Each scene shows the same named points in several views. A view is turned or mirrored, shifted and resized as a whole, has a little noise and may leave points out.
In the rows, zero is written as 128.

Scene 1
View 1
met: [ 61 122 203 172 179 176 164 183 130 104  82 113 206 145 136 121  84  93
 178 102  54 127 180 140 124 145 117 154 138 129  96  25  95  89 111 147
  49 146 137 143 145  78 119 162  62 146 115 100 115 162 160 117 155 144
 184 101 103 165 200 172 118  50 143]
Fere: [101  69 163 131 127 110 157 157  99 103 114 121 117 115 160 115 133 159
 193 105 126 119 145 173 142 182 108 179 161 169  37  88 115  82 130 128
 135 139 138  84  97 115 119 111 129 148 174  88 162 122 134 135 164 125
 124 124 157 111 207 116 132 153 156]
vife: [124  87 164 139 112 102 137 149 116 118 126 128 120 137 139 110 113 155
 167 105 134 144 105 167 138 148  89 154 138 162  81  95 137  96 150 118
 119 141 135  93 112 116 116 106 156 150 183 115 160 127 130 120 143 109
 134 121 167 115 190 128 147 132 176]
gim: [140  99 152 126 100  81 126 140 122 126 149 128 129 145 135 134 113 149
 173  88 150 151  75 167 104 137  98 134 124 136 112 119 166 134 156 107
 127 120 157 108 123 130  96  83 191 147 164 134 166 136 131  86 142  96
 132 126 189 109 162 127 171 122 178]
Fared: [106  88 176 135 125 112 145 156 112 108 126 114 144 136 147 133 123 133
 196  98 128 133 131 167 123 162 114 176 143 151  59  85 128  94 130 114
 116 125 156 108 111 128  99 102 135 149 154  94 159 130 131 108 166 111
 138 118 161 124 195 130 144 131 172]
sader: [ 75 182 159 127 155 173 172 156 106 117 118  96 175 107 146 143  99 160
 196  81  87  77 170 161  89 171 127 184 158 108  90  86 166 140  70 129
 109 108 136 113 114 107 127  78 148 127  93 111 126 186 142 112 216 120
 176 130 182 132 167 123 111  72 145]
Maku: [113 132 145 129 131 109 144 152 127 129 142 127 172 142 139 150  96 133
 178  73 114 130  93 154  67 134 117 104 122  91 156 110 172 173 143 127
 104 108 159 137 146 109 102  98 176 137 115 149 142 174 154  71 146 115
 150 125 177 122 137 140 172  66 139]
kelut: [115 102 127 118 122  97 158 147 106 121 135 133 121 111 158 130 121 174
 180  84 127 111 108 172  97 166 107 128 148 125 108 122 162 147 142 133
 140 121 139  95 114 107 124  94 181 136 148 133 153 156 147 108 153 123
 125 136 186 101 158 110 158 117 132]
lilu: [117 167 133 137 130 140 155 146 118 139 125 127 139 113 134 109  80 185
 145  88 102 106 109 162 101 135  86 125 139 117 152 110 187 156 122 138
 112 132 109  98 125  84 151  90 190 130 140 160 130 182 144 118 158 117
 164 137 193 116 146 125 135  67 145]
mati: [116  91 145 124 120  91 147 150 113 117 137 129 134 129 153 136 121 149
 186  86 131 129 104 166  97 158 110 131 138 126 102 111 150 138 149 125
 128 118 154 109 120 115 106  99 168 143 149 125 159 145 146  97 147 118
 127 128 177 110 166 124 165 118 146]
bedi: [ 82 106 211 155 149 146 144 168 123 103 108  99 187 156 134 138 108  93
 200 102 100 141 159 151 127 154 125 190 136 145  53  46 104  78 112 112
  76 127 165 134 125 125  89 121  91 153 131  78 143 134 134 100 174 116
 166  99 131 151 209 157 128  99 185]
lav: [120  75 177 159 125 114 137 159 128 119 106 136 130 145 132  93  98 138
 150 115 113 159 111 157 155 130  77 136 130 169  97  71 117  80 162 130
  95 162 121 101 127  91 126 141 127 153 193 122 149 125 139 130 116 121
 146 114 140 129 198 147 141 113 172]
vobe: [ 94 120 159 144 147 130 157 162 123 121 114 128 168 133 143 130  95 133
 173  87  91 125 127 152  97 144 110 121 137 113 127  81 141 136 134 143
  91 129 141 126 138  89 118 125 134 140 127 132 132 167 158 103 145 131
 157 120 151 133 164 146 149  70 133]
momun: [111 139 142 140 135 130 154 154 122 132 120 132 146 121 138 113  88 165
 152  90  99 119 113 158 104 138  90 115 137 119 145  98 164 145 136 143
 105 137 119 107 132  81 140 112 167 136 142 151 132 172 153 116 142 125
 156 130 172 122 155 135 144  71 138]
patir: [ 90 111 155 140 149 128 163 164 119 114 114 127 164 126 150 133 104 134
 182  86  94 118 135 155  97 157 116 128 142 115 115  82 135 134 132 143
 100 126 144 123 133  92 119 126 131 140 124 124 135 165 158 104 151 134
 150 120 149 128 168 140 147  80 129]
maf: [148  77 170 152 101  85 115 146 134 130 131 139 123 161 121 103  95 139
 142 108 141 180  66 162 142 113  70 122 112 162 119  96 144  99 180 112
 104 151 135 105 131 110 111 118 167 157 201 139 161 122 130 107 105 102
 138 116 164 119 180 146 166 119 194]
sero: [120  48 171 145 119  88 138 158 120 111 118 135 128 144 145 112 119 131
 173 107 128 159 107 163 142 147  93 138 133 165  78  83 109  86 169 128
 111 148 144 103 122 108 106 136 130 155 189 110 162 115 141 116 119 121
 125 115 141 120 198 139 158 136 165]
tiri: [105  54 142 139 133  96 161 161 110 111 109 146 114 116 161 105 121 158
 169 101 112 128 123 166 132 166  95 119 150 152  91  91 115 106 164 151
 125 151 125  91 118  83 133 141 133 146 178 121 153 136 157 134 120 142
 120 126 145 111 186 126 152 125 122]
View 2
maf: [120 121 116 112 203 167 209 137 110 206 130 100 172 101 104 103 140 141
 116  99 160 137 117 107  80 130 110 149 144 122 137 140 134 112 139 121
 200 145  61 104 144 120 121 195  81 103  74 129 140 133 122  66 127 125
 143 116 179 142  95 147  67 145  75]
sero: [119 117 139 108 195 147 209 125 105 169 130 111 145  90 110 129 140 136
 132 123 147 156 152 126 104 124 145 154  94 114 150 120 113 123 152 117
 156 127  53  85 141 103 111 184 114 132 106 117 119 138 162  89 115 141
 141 105 165 140  92 142  86 137  92]
gim: [150 126 102 130 181 126 181 130 121 191 124 107 188 130  94  94 133 110
 136 101 178 129  94 136 123 120  83 127 142 148 111 145 156  99 151 123
 158 145  99  90 150 101 110 175  68  76  96 118 112 124 119 105 124 161
 141 115 180 157  92 141  92 122  50]
mati: [149 128 123 146 162 100 173 127 128 159 122 114 165 126  95 105 138 106
 155 110 162 137  98 143 131 122 108 131 120 132 117 124 140 113 154 112
 130 141 107  77 139 102 104 160  93 100 116 104 101 128 124 123 114 161
 139 113 163 160  91 137 112 125  71]
Fared: [155 115 123 127 183 126 175 120 122 153 144 104 166 124 112 122 138 122
 139 124 155 158 154 151 147 122 125 143  76 135 124 140 122 111 174 141
 126 147  76  86 141  68 109 165 116 129 122 133  97 116 169 122  98 168
 151  95 147 138  90 110 111 137  89]
patir: [166 128 142 173 126  94 152 131 135 126 141  95 158 126 113 107 152 116
 175 103 137 146  91 133 129 132 130 151 106 101 124 124 125 151 148 116
 128 165  94  89 123 100 110 142 121 153 114 115 100 123 106 130  95 135
 135 114 120 147  96 118 130 150 126]
sader: [197 123 122 204 129  70 104 123 171 102 156  81 175 187 118 102 150 110
 167 100 137 149  92 160 188 133 104 133  95 128  77 150 126 129 190 150
 105 193 148  87 109  53 108 118 136 156 133 141  90  87 109 164  72 159
 168  98 104 138  94  56 164 167 124]
bedi: [194 108 127 133 150 143 163 122 108 137 176  81 185 119 135 122 152 137
 154 120 141 174 171 144 151 132 136 174  40 117 147 157 115 147 168 169
 130 178  22 112 146  49 119 156 130 174 111 168  82 105 176 128  72 153
 139  93  99 122 101  95 119 157 143]
lav: [113 117 139 124 198 160 198 133 118 169 139  97 143  98 118 123 148 152
 122 110 132 155 143 111  92 134 148 161 110 101 144 128 104 133 150 123
 183 146  57  98 125 108 121 183 125 151  94 132 139 130 139  76 110 116
 152 105 154 129  95 123  86 164 116]
vife: [121 117 123 123 209 140 189 125 126 172 130 106 156 118 106 119 139 133
 120 116 153 149 141 132 122 125 122 139 112 130 120 135 120 103 168 127
 159 139  92  84 133  93 111 179 111 118 107 126 125 123 149  97 115 148
 159  99 173 140  88 118  93 146  78]
Fere: [117 113 141 124 213 122 185 113 130 138 131 116 130 119 109 141 137 131
 126 138 140 165 174 155 149 118 149 135  71 130 120 120  99 101 187 128
 118 124 102  66 126  72 101 169 143 139 140 118 110 124 188 118 104 166
 169  87 165 136  83 101 114 143  86]
lilu: [143 133 121 197 160  97 133 138 172 148 129  87 162 167 105  88 148 120
 144  78 140 124  46 121 125 138  95 124 174 113  78 139 134 124 160 117
 170 178 163  90 101 114 116 146 109 124 100 121 141 107  55 113 107 120
 168 119 149 147  93  92 126 173  98]
Maku: [190 139 114 179 106  88 146 139 133 156 134  93 197 140  99  79 146  97
 181  83 166 122  40 131 122 131  81 139 148 122 112 138 165 143 131 114
 143 176 104  97 140 112 113 144  72 105  93 111  95 120  66 130 107 142
 121 131 135 164 100 141 120 130  94]
tiri: [101 126 158 139 185 112 195 125 128 140 117 120 115  98 103 133 144 129
 147 122 128 152 126 127 105 127 162 142 110  99 135  95 101 129 153  92
 139 121 101  65 117 120 103 167 133 143 123  90 127 143 137 100 117 132
 148 108 164 147  87 134 106 142 100]
met: [186 118 158 174 110 126 147 133 124 102 178  70 157 110 142 123 168 147
 179 103 106 174 133 117 123 146 167 192  56  68 157 135  95 195 146 142
 145 194  26 116 117  80 126 139 160 227 104 156 100 112 122 121  67 106
 133 107  66 118 106  88 133 186 201]
kelut: [134 131 129 162 170  85 162 126 147 148 113 116 150 140  90 106 135 104
 153 108 156 133  84 146 136 123 109 119 136 130  97 116 135 107 164 101
 127 137 147  65 124 107 100 154 103 101 124  92 112 128 111 125 117 157
 152 113 170 161  87 123 121 131  65]
View 3
gim: [107  99 170 117 105 104 119 142 110 162  79 100 153 133 148 124  96  88
  91  92 105 123 106 138  90 141 141 118 115 120 129 128 142 114 127 106
 133 147 155 151 105 103 159 135 152 132 107 161 118 109 129 114  69 103
  87 159 120 124 147 113 131  98 122]
mati: [113 120 167 123 113 118 127 135 105 162  97 103 145 130 142 126 106 102
 114 113 105 111 118 151 108 127 140 119 117 127 136 146 129 136 132 115
 132 137 155 130 123 116 152 123 147 117 103 149 118 116 143 119  79 111
 107 163 125 112 132 110 130 103 117]
tiri: [118 111 172 135 128 144 126 131 118 163 138 104 169 126 136 106 106 142
 151 143 127 112 110 130 102  92 138 111 114 159 159 137 131 151 157 135
 142 139 157 119 136 149 173 100 162 118 112 141 139 109 131 129  93  94
 140 188 114 109 119 107 124 115 104]
maf: [106  70 171 129 118 114 103 144 135 148 102  98 176 132 148 113  84 124
  98  99 140 151  98  97  63 127 148 120 122 136 151  97 156 115 138 121
 150 163 155 164 113 126 169 125 166 149 122 157 139 105  99 127  81  83
  92 174 113 132 152 120 131 107 117]
momun: [135 104 150 147 105 111 122 143 112 159 140  93 155 130 145 134 145 127
  93 115 133 116 114 128 117 116 131 127 124 125 130 122 104 128 156 134
 143 122 135 141 153 130 108 105 148 134 106 132 126 123 148 136  83 140
 105 165 134 117 123 116 151 101 141]
lav: [118  82 157 139 134 129 112 129 143 147 129 108 172 140 140 107 104 157
 142 128 148 146  99  84  87 109 146 113 124 136 158 104 150 142 147 140
 153 161 156 139 138 153 169 113 153 132 129 143 141 119 108 145  97  93
 115 176 117 125 152 124 139 122 106]
met: [128 114 123 160 161 133 113 108 145 119 152 127 125 138 132 141 139 196
 174 151 169 156 137  89 129 121 153 138 159  95 168 126 117 205 132 162
 157 155 145 106 194 174 102 109 109 102 121 106 120 167 140 180 137 144
 118 145 168 110 156 135 162 132 107]
bedi: [112 118 130 131 156 116 123  99 140 133  96 139 121 155 131 126 112 158
 181 131 129 151 122  94 122 143 156 117 141  80 153 139 151 187 111 137
 145 172 167 109 154 151 152 142 101  92 130 134 105 161 133 160 117 124
 101 133 152 119 185 134 154 135  89]
vobe: [126 115 148 145 125 121 116 132 117 143 130 104 136 127 142 142 128 137
 117 123 138 129 131 133 119 125 144 136 138 113 146 134 108 159 136 134
 143 134 141 127 161 135 106 110 135 119 103 126 119 135 148 145 101 137
 107 156 150 110 131 117 147 106 127]
kelut: [123 124 168 126 102 117 135 136  96 176 112  98 153 132 142 120 123  99
 110 117  97  93 112 157 119 116 130 112 107 135 125 148 118 125 148 118
 128 122 150 127 125 117 149 114 152 116 102 149 119 111 154 113  71 119
 114 169 118 110 120 104 132  99 125]
patir: [125 123 149 142 128 125 123 127 112 147 129 109 135 127 139 138 128 137
 129 128 131 121 130 139 124 122 142 132 134 117 145 144 110 163 137 135
 139 133 144 118 159 137 117 111 134 111 103 127 119 137 152 142 101 133
 114 158 146 107 130 115 142 109 121]
Fared: [112 119 152 120 131 118 133 112 121 159  91 123 141 150 134 113 106 127
 159 123 104 122 109 118 115 130 144 103 117 109 140 143 151 154 126 125
 136 155 168 118 125 135 178 135 127 102 123 151 112 132 135 133  90 108
 108 152 126 119 163 120 138 121  96]
lilu: [146 101 146 146  89  95 128 145 106 170 138  87 157 137 145 134 165 115
  73 106 124 106 107 128 129 122 123 122 116 117 108 119  97 108 161 132
 140 111 129 148 151 122  96 106 148 137 109 135 120 120 156 131  71 156
  96 158 131 119 125 115 159  96 155]
vife: [116  97 162 124 119 117 125 125 124 165 104 109 165 146 139 104 106 127
 135 118 114 123  95 108 100 118 139 102 109 129 138 124 152 128 143 125
 141 153 162 136 119 134 182 126 149 121 127 156 126 115 121 126  79  98
 109 168 110 125 154 117 137 118 106]
Maku: [116 115 158 135 108 107 112 147 100 144 104  94 128 115 150 157 117  95
  70  96 125 124 138 161 108 145 144 149 138 108 135 140 101 139 123 116
 135 128 138 145 141 104  93 120 142 129  88 134 111 126 154 128  86 140
  87 150 151 110 122 113 141  86 142]
Fere: [120 124 158 118 130 130 145 107 120 175 108 123 156 155 130  92 114 138
 185 143  95 103  96 115 125 106 135  85 102 130 138 149 156 150 145 131
 136 149 173 104 124 149 204 125 135  96 130 155 120 123 135 128  85  99
 131 166 108 117 155 114 132 130  87]
View 4
momun: [164 124  85 109 147 154 109 113 128 158 113  88  89 127 127 123 118 131
 141 106 128 101  92 124 115 128  96 174 145 164 113 124 137 145 133 135
  84 172 153 119 122 125 119 159 148 149  92  93 122 139 101 163 108 126
 149  64 146 173 119 123 103 111 135]
Fere: [ 65 162 104 110 130  95 199  98 147 118 141  85 170 135 127 150 141 127
 123 144 145 114 191 116  87 126  94 217 139 122 155  88  69 132 182 107
 138 104  90  83 113  88 148 105 151 114 128 152 144 159 145 130 133 143
  85  86 146 178 145 148 138 109 178]
bedi: [ 61 143 108 112 122 140 187 161 176  80  84 110 159 126 123 127 168 164
 118  93 112  61 166  98 117 132  79 220  69  94 153 137  75 133 145 122
 122 177 114 124  81  97 149 127 134  87 117 173 142 170 127 163 148 159
  95  47  66 100 178 165  74 162 160]
met: [109  90  94 118  94 187 161 144 184  79  62 126 129 102 121 108 139 139
 106  65  49  76 161  63 121 100 101 206  65 123  86 168 114 165 116 128
 105 173 163 130  79 141 136 154 131 107 123 148 107 161 126 158 158 154
 113  43  54  93 189 125  29 201 174]
Maku: [147 162  81 107 156 151  86 145 122 171  95  89  79 152 126 134 162 185
 164  74 134  84  86 131 109 144  93 163 163 135 154 135 123 129 130 142
  88 228 164 148 112 111 149 172 136 149  91  92 141 109  80 185  96 136
 175  81 128 139 109 124 130 101 100]
kelut: [124 165  83 101 152 115 125 102 116 171 135  75 114 143 132 146 143 147
 151 121 153 116 129 132  87 140  98 179 189 150 151  96 115 140 160 125
 110 148 134 107 125 101 144 140 142 147 102  97 147 122 115 152 105 126
 146 103 165 192 104 131 155  88 131]
sader: [111 125  79  55 152 139 115 133 132 132  88  84 125 106 171 120 163 149
 120 106 149  59 119  92 113 174  69 179 139 154 148 114 167 191 123 138
 105 148 154  97  95  93 120 127  94  79  57  99 171 157 137 166 156 112
 151  94  72 175 127 192  76 188 114]
lilu: [179 121  80  95 166 149  94 111 114 169 120  76  81 123 139 120 114 124
 141 125 155  92  68 133 123 145  86 167 153 179 120 112 158 153 128 139
  76 167 152 110 127 117 102 154 143 143  69  82 134 145 102 164 109 112
 155  63 154 195 105 140 101 108 122]
Fared: [ 75 165 104 112 140 112 177 130 149 119 120  91 154 141 124 143 157 153
 132 121 146  90 161 124  99 137  86 211 123 112 165 105  73 124 168 118
 125 154 100 108 105  88 149 122 146 112 117 151 150 153 126 151 127 147
 102  70 124 147 145 156 126 111 154]
lav: [124 130 109 149 126 141 184 113 159 115 130 100 129 136  94 132 104 116
 128 129 114 113 139 132 120  95 103 213  92 132 111 125  67 105 161 118
 103 157 104 116 120 124 127 141 186 152 136 154 100 165 108 143 109 155
  87  26 164 140 158 109 105  85 186]
mati: [109 174  91 111 149 117 134 120 128 158 125  82 119 152 121 148 153 163
 154 110 147 108 134 135  92 135  97 185 167 130 161 105  92 123 162 125
 113 172 127 120 118  99 154 144 145 143 112 115 144 123 107 159 103 139
 138  89 154 164 118 127 153  83 132]
sero: [ 94 160 109 149 125 121 190 115 155 123 135  98 144 150  95 146 129 138
 138 122 120 119 165 135  98 101 107 215 119 112 137 115  47  99 175 113
 120 155  99 115 118 111 152 136 180 154 148 157 115 147 111 143 105 161
  91  54 164 140 152 110 139  74 179]
maf: [138 162 114 159 154 130 165 127 145 142 140  90 111 162  84 140 110 136
 152 133 148 106 100 170 126 109  96 204 105 124 141 116  51  75 169 123
  89 197  93 133 131 114 130 152 202 171 129 147 108 153  79 161  77 157
  98  17 194 142 136 110 136  33 162]
vobe: [134 130  87 111 130 158 120 130 143 139  93 100 104 129 124 125 142 153
 139  82 102  94 123 106 108 122  99 181 133 141 122 138 122 146 131 133
  99 184 161 130 105 127 141 160 137 137 106 113 125 132 104 164 120 138
 146  71 113 138 139 119  96 135 138]
View 5
Fere: [149 157  79 124 118 120 151 168 178 129  98  99 143 122 158 173 189 106
 165 109 207 147 129 172 101  97 146  71 144  93 114 167 107 137 145 102
  82 140  75 154 169  93 154 167 120 145 130 113 123 168 134 101 163 129
 129 179 110 139  95 150 153  90 155]
Fared: [141 160  88 120 135 116 147 136 156 101  89 103 143 113 155 148 175 118
 153 119 190 158 111 149 108 105 130 104 144 100 127 154 122 126 153 108
  98 132  79 146 170  85 150 145 138 145 123 120 130 137 134 113 163 131
 124 139 103 108 133 145 149  96 171]
sader: [122 186  86 133 105 112 148  73 153 134 111 124 215 172 143 140 127  54
 140 131 199 161  98 145 160 134 166 117 142 142 107 135  96 150 164 119
 114 169  89 198 171 142 140 137 165 154 108 132 116 131 110 164  93 208
  98  66 121  79 143  69 125 160 145]
mati: [108 137 108 116 136 100 158 131 148  96  95 131 144 134 149 156 177 121
 145 149 136 163 106 133  79  63 139 151 151 110 135 163 113 151 148 104
 116 143  89 133 154 120 139 161 162 105 146 110  96 160 125 121 168 123
 107 136 107  85 128 141 128 140 155]
patir: [ 80 139  81 136 130 109 144  78 163 123  82 134 147 123 162 142 156  71
 156 137 145 140 130 119 127 110 145 132 139 120 132 148  72 142 153 124
 124 154  77 140 151 145 136 142 186 137 136 125 114 147 136 116 160 160
 105  92 114  94 133 129 120 144 157]
sero: [125 124  91 126 145 124 150 145 169 105  84 113  87  85 173 166 195 121
 169 117 149 136 138 130  81  85 121 101 125  91 139 168 105 124 144 109
 104 133  81 112 150 105 148 160 139 140 144 107 125 154 151  93 206 106
 119 166  96 117 126 191 153  85 176]
vife: [149 140 106 121 132 127 158 153 159 102 109 116 112 113 162 175 186 120
 159 119 154 148 121 135  77  76 128 106 119 108 126 169 126 134 146 102
 100 144  96 136 153 114 150 166 125 137 136 102 113 152 134 128 176 123
 108 162  93  98 138 168 155 102 165]
gim: [131 138 130 106 146 104 165 142 131  67 106 129 128 129 147 156 178 153
 139 149 122 175  86 122  57  48 122 166 140 112 140 165 148 145 151  95
 116 137 104 127 156 112 143 159 147 101 141 102  95 144 122 142 171 110
  96 141  90  60 161 153 142 129 167]
vobe: [ 79 135  87 137 134 113 146  67 159 121  84 140 137 121 166 144 152  70
 155 135 130 138 130 105 123 109 139 138 128 125 136 145  76 138 154 124
 132 157  87 137 145 154 137 140 188 140 136 123 115 140 138 125 163 162
  98  85 109  82 148 134 121 146 162]
bedi: [139 171  62 132 140 129 130  83 159 106  70  95 138  81 170 119 149  90
 159 101 208 144 121 130 162 163 119  87 127 101 135 130 103 100 166 129
 108 130  65 147 174  81 152 111 152 188 105 138 168  94 150 106 162 158
 130  91  99 116 161 143 156  73 192]
lilu: [109 139 125 133 116 120 167  92 150 122 134 157 151 164 152 180 150  70
 149 140 109 146 113 107  90  71 155 145 105 154 116 162 101 162 149 107
 129 183 123 163 134 195 136 171 160 124 138  96  80 159 114 183 132 181
  65  96 105  46 159 117 124 182 140]
met: [ 84 145  44 160 132 140 123  25 184 150  63 119 117  77 190 128 138  25
 179  97 171 106 168  98 188 185 131  80 102 118 135 128  41 103 161 148
 128 153  64 138 148 147 142 113 185 206 114 141 165 109 163 102 171 193
 112  55 108 118 154 146 134 102 184]
Maku: [ 72 135 115 120 147  90 154  68 130  83  88 152 153 139 148 131 148 107
 133 167 100 167  94  95 100  76 134 197 147 128 148 147 103 153 158 116
 143 148  95 130 149 149 130 141 202 101 143 120  93 133 122 144 157 145
  87  74 106  46 171 121 110 173 161]
momun: [ 93 131 111 135 125 119 158  86 156 123 113 151 133 141 159 172 156  72
 156 138 111 138 125 103  97  81 146 141 111 139 127 159  88 152 148 114
 129 173 108 145 134 181 136 162 170 129 141 104  93 156 126 154 154 168
  77  99 106  64 152 133 124 166 149]
kelut: [104 139 112 118 123  95 161 137 152 112 107 138 161 159 144 170 176 109
 144 151 139 162 105 142  77  55 155 147 156 118 125 169 106 165 144 101
 111 154  94 148 154 137 136 174 161  98 148 106  80 178 115 132 153 134
  99 143 115  84 114 125 120 157 138]
tiri: [ 96 117  84 136 126 116 150 139 184 139  90 129 106 113 170 183 194  87
 176 127 141 125 154 138  82  78 145  99 134  98 128 174  71 146 135 110
 105 151  80 125 142 141 141 175 154 128 155 104 105 189 143  93 193 123
 113 168 112 127  92 172 131 120 149]

In a view up to two points have been moved. Name them for each view, in the order of its rows, or write -.
view 1 => met
view 2 => sader
view 3 => lilu
view 4 => Fere
view 5 => mati
